Each row is a point on a tangle of strands that fork and nearly touch. The rows are in no order.
In the rows, 128 means zero.
Two points are linked if the straight distance between their rows is under 96.4. Some points are linked to none.
K431: [143 145 101 161 115 126 142 124 112 133 132 158 110 121 105 114 113 132
 129 138 129 148  95 138 134 165]
K830: [141 159 156  98 121 105 135 120 157 123 124 128 142  54 158 126 158 126
 116 147 102 101 103  65 160 173]
K755: [131 108 176 153 172 158 134 157  97 180 144 187 143 140  81 119  76  93
 146 108 167  92 137 119  79 179]
K239: [156 110 114 208 123 139 133 154  99 105 115 144 122 151  82 106 109 147
 138 108 145 144 105 151  96 149]
K702: [105 141 160 121  78 149 130 102 118 120 169  92 120 122 150 175 122  89
  57 179 136 191 175  89 107 124]
K396: [102 146 107  67 118 141 105  97 136 108 118  63 139 152 195 163 153 119
  80 136  64 170 120 144 118  96]
K901: [113 100 151 116 155 105  97 142 163 100 101  83 129 162 140 162 160 131
 136 113 137 117 174 120 128  43]
K565: [143 105 173 135  75 134 153 125 116  80 152  80 105 128 120 136 118 140
 108 115 117  99 154 115  92 136]
K182: [155 139 143 172 119 130 160 106 158 110 150 123 127 100 158 167 130  96
  74 165  97 184 105 117  97 154]
K24: [154 139 130 153  84 148 179  93 126 125 170 123 105 106 146 160 110 107
  74 154  97 169 108 126  99 173]
K560: [136 124 133 172 119 144 130 150  78 145 128 167 128 146  79  89  99 129
 150 107 163 117 122 137 104 167]
K414: [158 110 170 179 135 128 159 127 162 109 131  94 119 133 149 171 126 109
  99 150 104 147 126 153  78 116]
K713: [ 99 147 120  77 145 123 129  99 134 205 153 120 141 142 176 180 147 105
  96 179 113 186 144 116 139  96]
K555: [108 136  71 153  70 139 129 118  94 125 134 129 107 128  89  91 117 173
 130 117 137 157 138 146 143 133]
K984: [135 114 173 165 160 123 130 157 129 125 122 163 128 126 107 129 109  94
 128 117 139 115 118 112 102 147]
K17: [115 105 113  90  96 154 127 134  63 184 146 109 124 161  98  98 111 163
 152 111 117  77 152 140 120 144]
K864: [ 82 130 146 156 149 138 101 149 107 127 138 187 125 121  97 123  86  73
 122 125 176 140 161 116 114 115]
K405: [146  88 149  98 156 137 151 128 137 163 128  76 143 178 173 179 148 129
 121 130  75 110 121 172  89  99]
K413: [150 135  99 182 169 121 135 101 189 122 107 115 127 123 152 167 154 122
 125 160 124 203 127 186 100  76]
K693: [121 122 115 150 110 151 130 128  89 177 163 128 120 177  90 135 101 122
 133 139 154 127 155 169 107 114]
K43: [126 136 163 125 160 154 123 163  90 182 133 193 145 134  84 102 101 100
 170 111 166  62 130 109 135 175]
K146: [104 147 125 104  96 129 120 131  96 148 131 147 124  99 107  89 124 151
 142 127 144  80 136 105 169 146]
K275: [ 99 120 148 172 126 142  98 144  95 118 144 156 113 157  83 129  94  91
 126 125 170 133 165 148  98  95]
K354: [131 120 104  82 132 120 112 130 125 123  99 115 131 133 136 110 146 179
 142  99  80 101 108 140 151 135]
K441: [113 155 136 125 157 126 122 122 138 153 147 188 142  80 141 130 110  68
 103 165 135 159 113  74 139 166]
K683: [ 88 134 149  41  97 135 126 106  95 150 154  95 135 104 164 129 131 135
 105 147 115  85 152  81 148 139]
K619: [142 144 126 191 127  85  89 149 182  30  78 131 120  98 105 111 135 153
 132 100 141 163 127 126 136 105]
K970: [144 151 114 125 120  94 125 129 163 103 102 133 120  81 134 103 140 167
 139 111  98 120 102 111 150 150]
K605: [140 164 112 173  91 116 125  98 191  44 120  94  99  73 144 146 142 153
  86 114  96 183 118 112 108 135]
K117: [154 143 143 149 139 100 122 132 166  96 108 138 131  92 128 133 138 124
 124 131 111 129 108 107 141 149]
K803: [154 125 129 158  96 164 180 121  75 164 169 140 112 139 100 113  98 121
 119 138 124 129 102 142  94 204]
K474: [ 93 148 102 139 101 125 104 115 109 133 149 143 106 132 102 127 104 114
 116 153 141 154 151 129 140 115]
K777: [140 116 166 136  92 120 140 161 120  94 103 110 118  94 117  71 155 184
 146  83 136  53 113 114 138 160]
K527: [175 110 177 155 160 149 157 161 105 152 131 164 135 130 107 117  98 116
 147 112 132  78  95 125  92 214]
K85: [109 121  91  92 118 127  86 124 146  64  97  71 117 166 153 126 156 156
 115  89  77 131 126 177 126  75]
K695: [131 142  83  48 121 129 142 111 107 153 117 126 132 127 165 104 145 164
 138 120  51 101  73 145 162 175]
K65: [123 144 128 133  98 153 154 126  88 169 164 159 121 107 105 106 106 106
 126 149 127 100 119 116 130 192]
K506: [152 121  96  88 176 117 141 145 130 204 121 158 148 179 121 121 134 133
 190 112 138  91 120 134 174 133]
K672: [105 123 146  30 159 111 112 129 126 157 128 103 157 132 172 152 153 128
 128 126 101  95 149  91 162 115]
K847: [159  96 113 156 160 145 179 114 117 192 146 110 135 166 142 161 129 127
 144 167 122 139 112 209  83 114]
K741: [116 133 210  88 133 139 131 138 116 171 163 121 156 110 160 163 124  60
  95 179 136 129 160  61 128 157]
K468: [130 120 132  76 161 137 126 149  97 199 122 153 143 164 103 107 135 151
 192 109 146  56 143 127 167 133]
K42: [130 120  63 137 107 132 110 146 104 112  82 135 138 141  83  62 125 214
 175  84 154 137 121 141 162 108]
K935: [184 126 143 125 152 103 162 115 167 152 121 114 132 111 158 157 144 141
 130 144  65 122  75 119 136 169]
K174: [115 117 145 147 153 103  97 137 159 111 120 109 128 155 128 168 144 106
 132 135 167 147 175 143 120  40]
K908: [148 129 180 152 144  91 110 144 182  58 100 125 132  75 140 141 157 117
 120 122 116 116 124  82 124 126]
K322: [170 132  44 126 181 119 157 129 148 197 125 167 148 161 140 112 132 150
 181 149 148 156  71 166 168 150]
K855: [160 120 179 151 128 115 135 161 135  87 103 134 122  87 113 101 143 141
 147 109 124  71 113 109 124 167]
K110: [131 113 232  97 132 148 136 142 102 157 156 115 153 123 144 161 113  75
 108 149 142  74 160  79 110 157]
K255: [136 125 104 130 147 144 114 151  94 187 126 170 148 172  76  88 116 141
 192 112 172 116 133 138 160 127]
K833: [106 156 100 138 131 125 101 129 112 133 125 181 126 112  94 100  98 101
 143 139 164 150 134 119 167 119]
K202: [112 149 182  90 158 125 123 129 133 165 146 156 150  87 149 147 138  55
 108 167 136 138 130  55 157 162]
K793: [152 104 130 149 164 142 169 103 137 180 138  99 136 154 156 186 142 114
 126 183 117 162 146 199  74  82]
K3: [106 140 119 103 162 107  94 149 139 160 124 156 135 159  96 128 129 100
 178 126 189 112 174 114 173  72]
K273: [102 124 162 135 179 109  89 154 154  95 115 169 142 109 118 135 128  73
 132 114 173 137 149  80 141  99]
K644: [123 136 175  92  54 154 167  88 112  98 176 101 106  72 161 135 128 127
  78 136 127 108 147  77 120 165]
K135: [155 140 178 104  91 129 179 119 125 146 151 128 130  68 160 127 128 117
  96 150  95  79  98  83 133 206]
K929: [128  79 188 113  87 144 135 131 115 100 159  55 117 157 141 161 115 133
 103 126 113  93 177 120  88 108]
K304: [ 93 133 140 111  87 111 110 119 132  76 127  99 112  87 127 107 140 159
 115 116 131  96 148  96 144 115]
K5: [129 125  98  54 176 118 154 120 134 217 128 134 147 177 166 159 143 121
 154 137 103 109 108 131 164 129]
K795: [ 79 115 136  56 149 119  86 125 122 131 129  75 141 177 165 167 157 114
 116 134 125 139 173 116 131  51]
K208: [114 114  85 180  71 135 112 137  97  83 112 110  96 147  77  84 121 180
 139  98 151 148 151 151 119 108]
K742: [138 152 135 113 166 129 132 150 119 170 114 199 144 116  99  92 123 108
 180 114 166  83 117 108 178 160]
K394: [131  90 138  96 137 122 130 139 132 135 119  87 130 172 140 148 142 152
 139 102  81  88 125 156 109 107]
K567: [ 82 115 168  38  74 145 131 100  98  96 149  69 131 119 171 121 142 150
  89 140 108  81 164  85 126 134]
K514: [ 88 101 138  97  56 163 137 110  71 109 169  85 100 139 102 105 115 160
 116 111 142  82 182 130 104 121]
K792: [120 165 102  89 156 120 123 124 128 184 126 187 143 123 115 108 125 109
 168 143 148 112 121 105 200 140]
K789: [107 140 117 120 150 139  97 153 102 175 123 184 142 162  71 100 105 102
 186 113 192  91 160 129 165 105]
K562: [141 157  88 145  98 115 129 104 178  67 111  95 102  81 157 135 140 186
  98  98  61 164  96 130 121 159]
K300: [133 115 177 131  80 172 158 133  88 120 161 135 109 106 110 111 105 110
 107 118 142  83 141 113 102 180]
K193: [143 123 104 130 127 118 135 129 115 152 117 131 119 135 114 111 126 163
 155 123 111 120 109 135 146 152]
K400: [135 117 186 163 132 132 139 139 137  94 147 138 129 102 142 159 107  73
  82 137 119 153 140  93  86 131]
K336: [185  81 135 163 151 143 174 127 108 183 143  96 135 179 132 143 134 165
 154 135 104 115  93 201  67 138]
K624: [ 95 135 173 137 107 132 100 165 101 104 121 155 132  98  93  59 126 139
 155  95 191  47 145  97 150 137]
K499: [ 97 131 117 113 107 127 121 104 111 162 154 104 118 147 134 159 115 119
 101 161 130 156 157 134 123  91]
K291: [126 113 121 124  71 143 142 101 117  96 158  85  90 120 126 135 121 158
  91 119 101 126 149 130 108 129]
K477: [168 113 203 145 194 106 137 158 181 116 115 141 151 117 152 172 150  75
 124 131 120 125 112  84 112 128]
K257: [104 140 129 147  96 165 136 143  59 155 151 171 110 117  85  83  94 118
 131 124 168 103 137 121 121 174]
K260: [140 153  56 110 159 114 145  98 127 203 140 167 135 140 137 123 117 136
 153 166 119 160  76 147 183 145]
K399: [174 137 103 167 198 111 157 130 168 155 125 167 138 131 144 145 140 100
 149 156 143 160  75 158 132 137]
K866: [123  89 139  87 172  99  96 159 171  80  84  89 128 165 140 142 163 153
 152  71 116  87 155 129 136  54]
K113: [194  87 169 172 140 133 177 133 137 144 132  99 125 156 131 156 134 140
 131 135  84 112  88 173  76 157]
K478: [143 109 128 179 167 120 126 154 132 135 112 157 135 175  91 130 120 106
 163 112 167 140 128 167 107  99]
K216: [117 107 156 170 100 133 116 133 119  91 144  95 102 156 110 157 118 113
 103 130 148 138 176 151  80  80]
K203: [130 153  74  60 119 133 130  88 129 138 120 108 139 136 181 131 144 144
 113 133  37 138  58 154 147 165]
K25: [131 152 117 154 158 112 117 109 186 129 112 126 140 116 162 175 165  99
  94 169 130 215 139 138 119  70]
K797: [138 101 215 102 104 138 134 135 108 126 156  80 133 145 125 158 114 107
 119 137 127  63 178  98 105 131]
K918: [145 161 116 142 155 115 137 103 153 158 141 163 140  94 150 148 123  82
 104 176 105 169  90 104 136 166]
K890: [102 142 129 132 104 120 115 104 137 127 157  93 119 125 153 168 130 104
  78 164 128 196 158 113 111  89]
K788: [170 122 148 147 151 148 157 139  90 195 143 150 141 147  98 115 107 121
 162 131 135  80  92 128 121 193]
K64: [ 86 139  67 107 110 118  82 122 125 108 109 126 117 138 107 101 120 156
 139 109 140 152 153 152 170  76]
K963: [162 103 138 147  71 168 174 127  74 144 153 109 107 135  92 113 114 165
 131 111 115  97 117 138  96 192]
K928: [146 131  87  33 168 122 138 124 141 164 111 120 152 158 183 150 171 126
 142 120  71 109  90 137 166 129]
K652: [ 84 168 112  96 147 121  89 122 118 168 142 176 144 121 121 132 124  62
 126 165 177 158 160  85 181 103]
K358: [121 131 124 109  50 151 164  84  99 120 174  97  95  98 130 137 107 133
  75 137 112 137 149 111 113 155]
K654: [123 136 191  92  79 141 151 121 130 113 161 109 124  63 162 125 136 112
  95 153 125  76 124  61 139 171]
K521: [119 108 136  69 137 105  91 139 145  67  93  82 133 145 153 134 160 158
 140  83  83  73 133 125 143  93]
K227: [ 92 143  67  78 133 130  98 104 137 125 109  96 132 171 178 157 157 123
 107 133  80 167 127 178 133  62]
K240: [ 71 116 157  91  77 147 107 112  82 111 160  82 119 150 110 133 111 133
 120 134 160  85 199 109 123  97]
K329: [ 90 180  87  85 123 125  96 103 120 176 143 172 137  92 127 120 126  93
 124 170 146 149 146  83 197 132]
K947: [ 96 124 126 113  84 131 114 100 140  67 140  60 112 125 159 146 130 142
  70 131 109 171 166 117  98  91]
K718: [116 104 128 164  93 120 113 110 145  68 128  72  99 136 127 152 124 149
  92 115 120 153 160 144  93  76]
K680: [148 107 206 142 104 154 164 126 130  99 171 112 117 117 150 171 105  71
  62 145 123 148 146  97  77 159]
K965: [162 162 106 174 190  94 125 146 181  93  81 185 143 106 118 107 127 126
 156 116 142 169  73 126 159 151]
K94: [ 67 152 142 118 142 143  97 141 102 143 147 178 140 107 106 125 100  60
 121 147 188 130 170  78 143 119]
K283: [147 132 105  91 105 136 163 115 110 158 126 128 124 107 150 109 136 184
 134 125  75  93  83 119 151 205]
K237: [129 132 100 100  80 136 135 103 145  59 115  69 105 101 160 122 139 177
  92  87  54 133 106 143 116 146]
K641: [146  97 142 202 134 157 155 133 105 150 155 129 125 170 109 148 101  95
 116 148 144 151 125 192  50 135]
K224: [133 146 140 171  93 116 127 115 162  55 127 111 107  90 131 150 126 119
  84 134 120 167 137 113 103 123]
K577: [181 127 160 115 125 123 182 117 140 162 143 120 127  98 155 148 129 123
 113 155  64 103  90 101 128 200]
K130: [137 109 176 176 133 142 138 142 114 139 151 137 132 150 114 155 103  87
 114 135 140 129 134 144  82 129]
K244: [136  98  73  97 122 147 123 128  80 162 119 107 135 194 131 104 134 165
 151 106  78 125  96 186 125 130]
K242: [171 125 122 138 101 147 176 132  98 145 127 119 118 113 111 103 128 167
 137 120  92 100  82 125 121 208]
K637: [110 126 178  66 160 116 111 136 130 155 139 100 148 139 145 165 146  98
 131 153 143 114 168  76 151 105]
K90: [134 119 145  67 133 104 106 146 154  73  81  90 133 106 163 105 172 177
 149  79  78  61 107 114 156 126]
K303: [131 156  72 112 141 110 116 145 133 149  99 169 141 121  92  80 119 174
 178 112 153 143 119 130 206 115]
K137: [155 126  88 204 131 130 149 105 155 124 125 113 112 137 134 147 130 137
 107 161 119 194 111 201  79  97]
K760: [128 155 143 128  78 124 159 120 125 102 134 128 104  65 131  98 131 142
 106 122 120  97 111  97 142 186]
K620: [129 108 147  98  76 136 157 128 101 112 132 101 107  97 131  90 144 185
 136  92 108  50 120 120 125 165]
K158: [ 91 134  83  79  95 142 116  99 100 143 140 112 122 134 139 128 120 148
 106 128  89 129 133 132 138 132]
K703: [ 94 118 202 125 122 144 118 145 109  81 151 128 128 104 127 127 111  76
 104 128 174  93 173  75 100 132]
K533: [ 98 145 105  73 119 128 115  86 134 157 145  87 142 131 188 170 145 119
  75 163  84 193 133 115 132 116]
K829: [111  99 147 203 113 140 112 148 100 110 145 126 112 168  78 138 108 111
 128 119 166 147 169 179  70  72]
K998: [166 119 115 165 209 126 150 145 144 167 132 190 148 149 128 133 115  92
 157 134 157 127  77 149 110 161]
K383: [ 71 136  90 115  88 122  85 120  97 110 130 133 114 127  92  81 115 160
 142 116 166 118 181 129 165  85]
K471: [190  99 195 153 129 137 168 155 122 151 136 120 135 142 108 135 119 126
 144 109 102  66 106 141  97 193]
K416: [142 136 160 160 148 122 136 123 156 140 139 129 140 118 163 179 140  73
  93 175 122 186 121 118 105 122]
K482: [107 117 143  38 119 136 130 119 100 165 140  94 141 141 173 147 130 124
 113 143  76  96 129 108 138 138]
K456: [128 121 139 145 150 108 108 114 187 109 110  84 130 129 176 179 163 130
  99 145 109 182 145 128 112  67]
K766: [146 167  41 164 133 129 135 110 112 156 132 175 127 125 105  97 102 149
 146 158 146 193  70 154 168 161]
K906: [123 128 180 154 157 110 129 152 148  91 110 174 132  56 134 113 120  91
 118 114 145 107 115  70 128 163]
K617: [102 135 114 195  78 129 101 132 127  37 134 123  93 114  85 104 107 130
 105 107 176 161 163 136 103 103]
K996: [119 168  77 141 140  92  91 105 197 107 107 135 133 100 144 144 142 135
 124 131 126 199 118 126 157  84]
K747: [ 90 118 170  61 102 144 120 115 100 148 164  60 134 150 159 169 118 113
  96 172 120 134 186  93 116 101]
K505: [130 152  73  57 155 126 131  98 145 159 117 109 150 147 194 149 156 120
 118 133  53 154  79 155 157 126]
K881: [ 91 144 143 157  77 151 116 149  87  96 127 166 116  90  99  54 121 141
 137  97 189  83 134 107 138 158]
K809: [127  86 131 127 129 116 110 141 127 100 107  85 118 161 117 126 137 171
 146  93 105 110 143 151 119  82]
K371: [130 148  79 204  98 136 147 103 134 111 146 137  93 130 118 133 106 126
  96 159 132 207 111 190  87 122]
K784: [160 124 210 135 139 117 157 143 141 116 127 134 142  88 144 142 125  95
 117 132 109  78 115  86 118 176]
K676: [185 129 157 145 187  91 148 135 218 114  95 114 140 116 169 169 180 120
 134 127  88 137  89 114 134 118]
K837: [155  79 161 187 116 121 135 147 143  93 116  83 108 169 106 151 132 152
 139 102 120 110 152 173  67  88]
K950: [155 118 197 131  95 161 173 128 107 121 166 130 119 100 135 146  96  84
  92 143 118 107 136 100  87 191]
K900: [112 146 112 147  53 164 137 140  74 121 129 149 108  97  91  49 128 178
 139  98 184 104 121 117 151 164]
K659: [143 167  72 156 177 112 125 147 153 101  83 200 149 121  94  82 117 139
 168 118 171 177  89 134 184 129]
K331: [138 152  90 101 152 107 127 112 140 186 136 162 138 133 137 135 136 114
 144 150 126 145 114 114 180 129]
K4: [166 104 106 168 166 140 138 147 121 164 117 144 143 195  92 118 130 147
 191 107 165 133 114 174 119 112]
K584: [125 148 109 113 150  79  94 118 191  95  99 126 139 102 153 140 153 147
 125 118 112 151 129  92 172  95]
K781: [ 69 132 137  96  94 127  87 110 106  94 136  84 116 128 123 141 122 126
 114 141 146 124 194  95 132  82]
K86: [107 125 180 133 108 149 125 150 102 125 143 138 122 107  99 118 109  97
 124 121 157  82 156 109 112 140]
K408: [127 142 107 145  42 176 165 115  60 125 158 141  99  99  95  73 124 150
 114 112 156 126 117 124 130 187]
K690: [106 110 146  90  51 159 155 110  84 116 161  94 102 109 137  99 123 158
 106 106 122  73 142 112 122 161]
K573: [ 94 162  75 128  77 137 116 118  87 145 139 149 115 114  97  78 114 151
 134 134 147 130 131 120 167 157]
K558: [150 119 168 145 158  96 114 163 145  93  97 142 123 113 101 110 140 132
 167  95 142  80 139 119 140 122]
K991: [166 112 114 132 185 129 146 158 145 190 124 162 152 193 108 130 138 121
 196 123 167 100 117 161 133 125]
K884: [ 90 116  71  65 114 143  98 129  75 161 122 121 136 176 110  94 129 162
 164 100 116 110 133 162 157 101]
K401: [121 134 128 200  94 109 102 144 154  14  92 134  97  93  99  99 118 154
 119  91 158 153 140 130 109 107]
K243: [150 126 123 100 128 108 116 133 160  63  74  91 123 111 158 109 158 198
 135  72  58  98  90 133 137 150]
K603: [ 83 121 176 129 110 122  96 133 122  79 145 111 119 111 115 136 128  89
 107 147 161 124 183  82 123  99]
K472: [ 96 165  65  66 136 107  96 121 133 157 114 171 139 115 121  80 126 156
 172 121 144 129 138 116 215  96]
K469: [120 115 115 207 161 130 121 145 136 123 124 156 124 149 108 135 112  92
 136 141 167 169 132 183  92  83]
K911: [134 176  54 182 137 113 122 126 141 112 106 186 143 108  88  83 105 150
 143 137 155 205  80 148 170 148]
K711: [155  96  83 212 121 156 151 131  87 152 123 112 119 186 102 122 121 157
 153 131 151 167 113 221  71 102]
K989: [124  96 198 163 140 158 147 153 101 136 152 165 134 124 104 136  68  96
 114 109 148  87 148 109  63 183]
K656: [147 123  94 222 181 125 147 126 141 123 119 180 124 115 131 125  99 108
 121 149 157 204  74 174  85 132]
K274: [109 122  64  88 176 123 114 105 174 137  95 116 142 165 182 160 171 124
 126 139 116 179 147 183 128  43]
K433: [119 103 145  89 114 138 124 125  92 165 149  97 125 158 112 141 113 140
 141 124 120  76 164 136 127 121]
K543: [136 125  98 109 149 106  97 128 181  73  82  94 137 143 165 137 158 165
 131  82  70 132 102 165 139  87]
K522: [152  99 202 164 183 104 133 164 161  92 113 154 139 106 127 147 125  87
 127 105 124 107 108  99  90 148]
K743: [177 113 121 146 187 122 170 113 172 161 116 107 129 141 174 178 158 121
 128 173 109 153 116 178  94  93]
K369: [ 94 153 123 147  74 129 107 115 126  61 129 133 107  77 107  94 125 140
 113 123 167 127 152 101 146 124]
K982: [ 85 165 105 142  83 140 107 115 101  92 148 157 106  90 101 105 103  96
  93 146 166 154 155 105 136 131]
K264: [133 114 129  82 176 110 143 136 149 188 125 128 151 171 143 164 147 112
 146 140 133 100 135 120 150 100]
K185: [142 108 110 192 139 158 144 124 104 174 143 133 127 181  94 139 114 117
 150 159 161 151 131 219  67 101]
K873: [119 146 165 106 126 115 111 163 124 124 104 156 144  94 109  74 152 144
 175  98 172  42 132  97 176 136]
K359: [145 129 104 193  88 154 177  91 118 119 175 130  92 122 123 149 102 109
  78 157 113 194  98 163  78 154]
K834: [ 75 123  67  71 121 121  83 126 104 157 127 130 132 177 111 113 125 148
 163 105 143 139 160 151 172  61]
K88: [116 140  91 175 147 113 114 120 152 121 119 155 126 141 115 137 124 105
 141 145 168 193 138 172 126  60]
K121: [133 114 100 109 182 127 150 109 165 165 113 114 137 163 178 168 159 125
 130 146 107 160 127 172 110  80]
K277: [129 113 128 110 173 100 102 127 199  99  88  93 135 141 179 165 168 141
 123 107  97 147 126 130 133  71]
K231: [120 111 134 101 155 105 109 145 141 159 114 124 138 172 119 147 139 121
 161 111 152  98 165 123 144  77]
K183: [ 99 132 163 148 119 148 130 127 119  99 152 161 114  80 131 133  95  74
  67 137 140 146 139  75  99 161]
K434: [147 127  95 169 163 159 126 154  79 178 115 183 159 182  72  74  96 126
 179 107 193 129 110 145 136 150]
K571: [106 148  80 136 141 108  98 115 164 129 119 136 126 135 133 147 142 127
 129 135 143 186 150 143 149  51]
K466: [ 87 116 142  65  69 149 119  92 113  78 153  57 115 120 168 143 136 146
  79 127 108 127 168  96 105 113]
K670: [158 115  48 108 181 131 163 110 129 212 137 140 146 170 151 133 135 149
 170 149 119 145  78 190 134 138]
K981: [169 152  89 142 173 116 167 101 148 184 149 157 137 124 156 158 131 100
 127 182 116 163  67 149 132 163]
K403: [192 128 115 168 186  97 144 163 178 111  80 174 144 136 111 114 142 141
 175 104 147 134  70 133 157 152]
K195: [157 108  87 234 117 146 140 143 108 110 116 138 110 161  93 109 117 154
 134 128 155 187 104 197  80 125]
K856: [169 142  61 181 161 138 141 136 110 161 115 178 149 140 101  89 109 141
 163 144 163 171  56 161 150 167]
K808: [ 74 167  92 125 102 120  78 123 112 112 129 169 124  97  91  78 109 123
 142 131 185 139 161 105 188  91]
K53: [147 140  92  86  98 131 126 117 146  69  89  79 124 127 158 114 161 180
 117  89  37 117  81 158 137 159]
K26: [ 95 138  81  79  96 129  70 125 127  39  85  85 128 138 141  97 150 173
 132  83  95 119 131 163 148  90]
K664: [122 136  68 147 131 126 134  94 133 168 144 134 120 148 137 141 122 130
 124 157 113 176 122 168 133 105]
K120: [112 114 110  61 126 134 110 141  85 176 119 127 143 154 114  94 136 162
 165  98 109  78 143 135 151 130]
K734: [ 96 129 142  92 112 120 102 135 108 131 117 124 130 112 109  89 137 157
 166 109 151  55 157 103 160 113]
K776: [106 145 162 135  90 146 129 107 125  93 168 132 123  77 143 152 123  76
  50 159 139 188 154  80 104 152]
K640: [197  87 192 193 139 135 172 155 133  99 128 116 121 145 110 145 121 127
 130 105 106 101  89 146  69 180]
K778: [177 117 149 165 172  92 132 167 172  95  80 141 126 136 108 129 152 151
 173  91 126 115 108 133 138 125]
K988: [152  87 228 147 158 146 145 159 126 144 146 138 150 137 120 163  97  80
 117 118 129  80 143 115  75 166]
K339: [126 134  63 125 140 120 103 153 122 144  86 157 145 163  73  69 124 186
 190  96 174 145 136 144 188  89]
K614: [144 143 147 165 151  81  82 144 211  44  91 130 130  91 126 137 161 115
 126 114 131 146 130  97 138 101]
K851: [147 128  84 181 189 149 129 150 106 167 117 207 152 149  95  84  83 125
 172 121 186 147  77 138 134 179]
K226: [ 79 184  77 105  80 140 113  94  97 156 156 158 117  93 108  95 115 114
 108 163 152 145 144 100 180 140]
K914: [130 119 151 162 182 120 120 142 180 123 107 131 143 149 153 180 163  79
 127 152 167 178 172 154 105  37]
K101: [ 82 158  60  71 105 118  89 111 132 121 105 146 135  96 138  74 128 179
 146 116 118 131 123 126 194 116]
K366: [106 141 139  82 109 106 108 120 158  77 105  89 133  70 163 108 155 164
 111 118  95  95 127  81 149 126]
K391: [129 131 147 111 159 111 132 111 159 172 141 107 148 133 176 191 153  91
 107 174 113 181 129 109 125 103]
K445: [118 158 102  97  95 103 111 113 162  83  98 120 129  60 152  86 155 190
 121  93  97 102 102 108 161 151]
K189: [132 132 112  76 157  96 118 124 165 125  99 116 137 117 159 139 153 152
 141 111  86 111 115 109 161 116]
K786: [104 139 126 178  77 136 120 112 126  53 149 126  94 100 109 129 107 101
  73 124 151 178 156 111  95 113]
K818: [153 103 163 114 138 119 157 121 146 159 135  84 132 143 162 176 126 130
 111 142  76 121 117 134 100 128]
K865: [ 93 132 195  89 140 133  98 137 107 147 146 119 146 136 118 152 123  78
 129 152 176  95 190  81 137 102]
K844: [168  93 234 133 184 126 145 164 154 137 129 127 163 134 148 180 128  73
 117 129 138 104 139  97  86 129]
K481: [ 82 140  78  63  93 126  84 128 117  88  99 110 131 113 134  70 144 180
 140  92 103  98 119 140 169 121]
K796: [186 117 136 149 184 134 164 138 126 193 139 151 137 149 122 141 131 114
 167 147 130 106  83 150 122 175]
K997: [175 113 139 138 154  94 159 113 175 132 115  91 127 136 173 168 148 152
 113 127  70 135  87 149 103 129]
K341: [119 154 109 160 131 134 137 123 115 134 137 191 123  89 119 116  95  95
 108 149 141 161 106 110 128 176]
K898: [108 102 106 147 102 126  96 144 113 103 110 107 113 169  87 110 124 180
 160  91 143 129 164 161 126  72]

A fork is a point with three links. Follow the links from the first point to the second and name the forks in between, in order.
K900 / K947: K573
K884 / K680: K474
K193 / K359: K441
K64 / K741: K120, K441
K94 / K918: K573, K441
K521 / K468: K474, K120
K441 / K499: K120, K474
K304 / K110: K474, K120, K441
K110 / K982: K441, K120, K474
K918 / K652: K441, K573

A fork is a point with three links, a tip a point with one. Leave the first point through the second and follow the links. Name the first fork or tip that comes.
K743 / K121: K42
K403 / K778: K474
K185 / K641: K670
K947 / K718: K573

Follow the links from the first point to the second, and from the first to the third. Name the last point that the two ways share.
K703 / K53 / K808: K474
K743 / K478 / K135: K441
K193 / K227 / K565: K441
K117 / K996 / K781: K474

Name the points in between on the shortest way along the links from the first point to the second, in order.
K113 / K929: K640, K471, K527, K788, K796, K998, K399, K981, K918, K441, K202, K741, K110, K797
K703 / K17: K86, K300, K950, K680, K400, K183, K776, K702, K890, K499, K474, K833, K808, K383, K64, K834, K884, K120
K918 / K17: K441, K341, K431, K193, K354, K189, K584, K996, K571, K88, K469, K478, K4, K991, K506, K468, K120
K881 / K358: K624, K873, K734, K146, K573, K555, K208, K898, K809, K394, K405, K818, K997, K935, K577, K135, K654, K644
K755 / K195: K989, K988, K844, K477, K522, K984, K130, K641, K185, K711
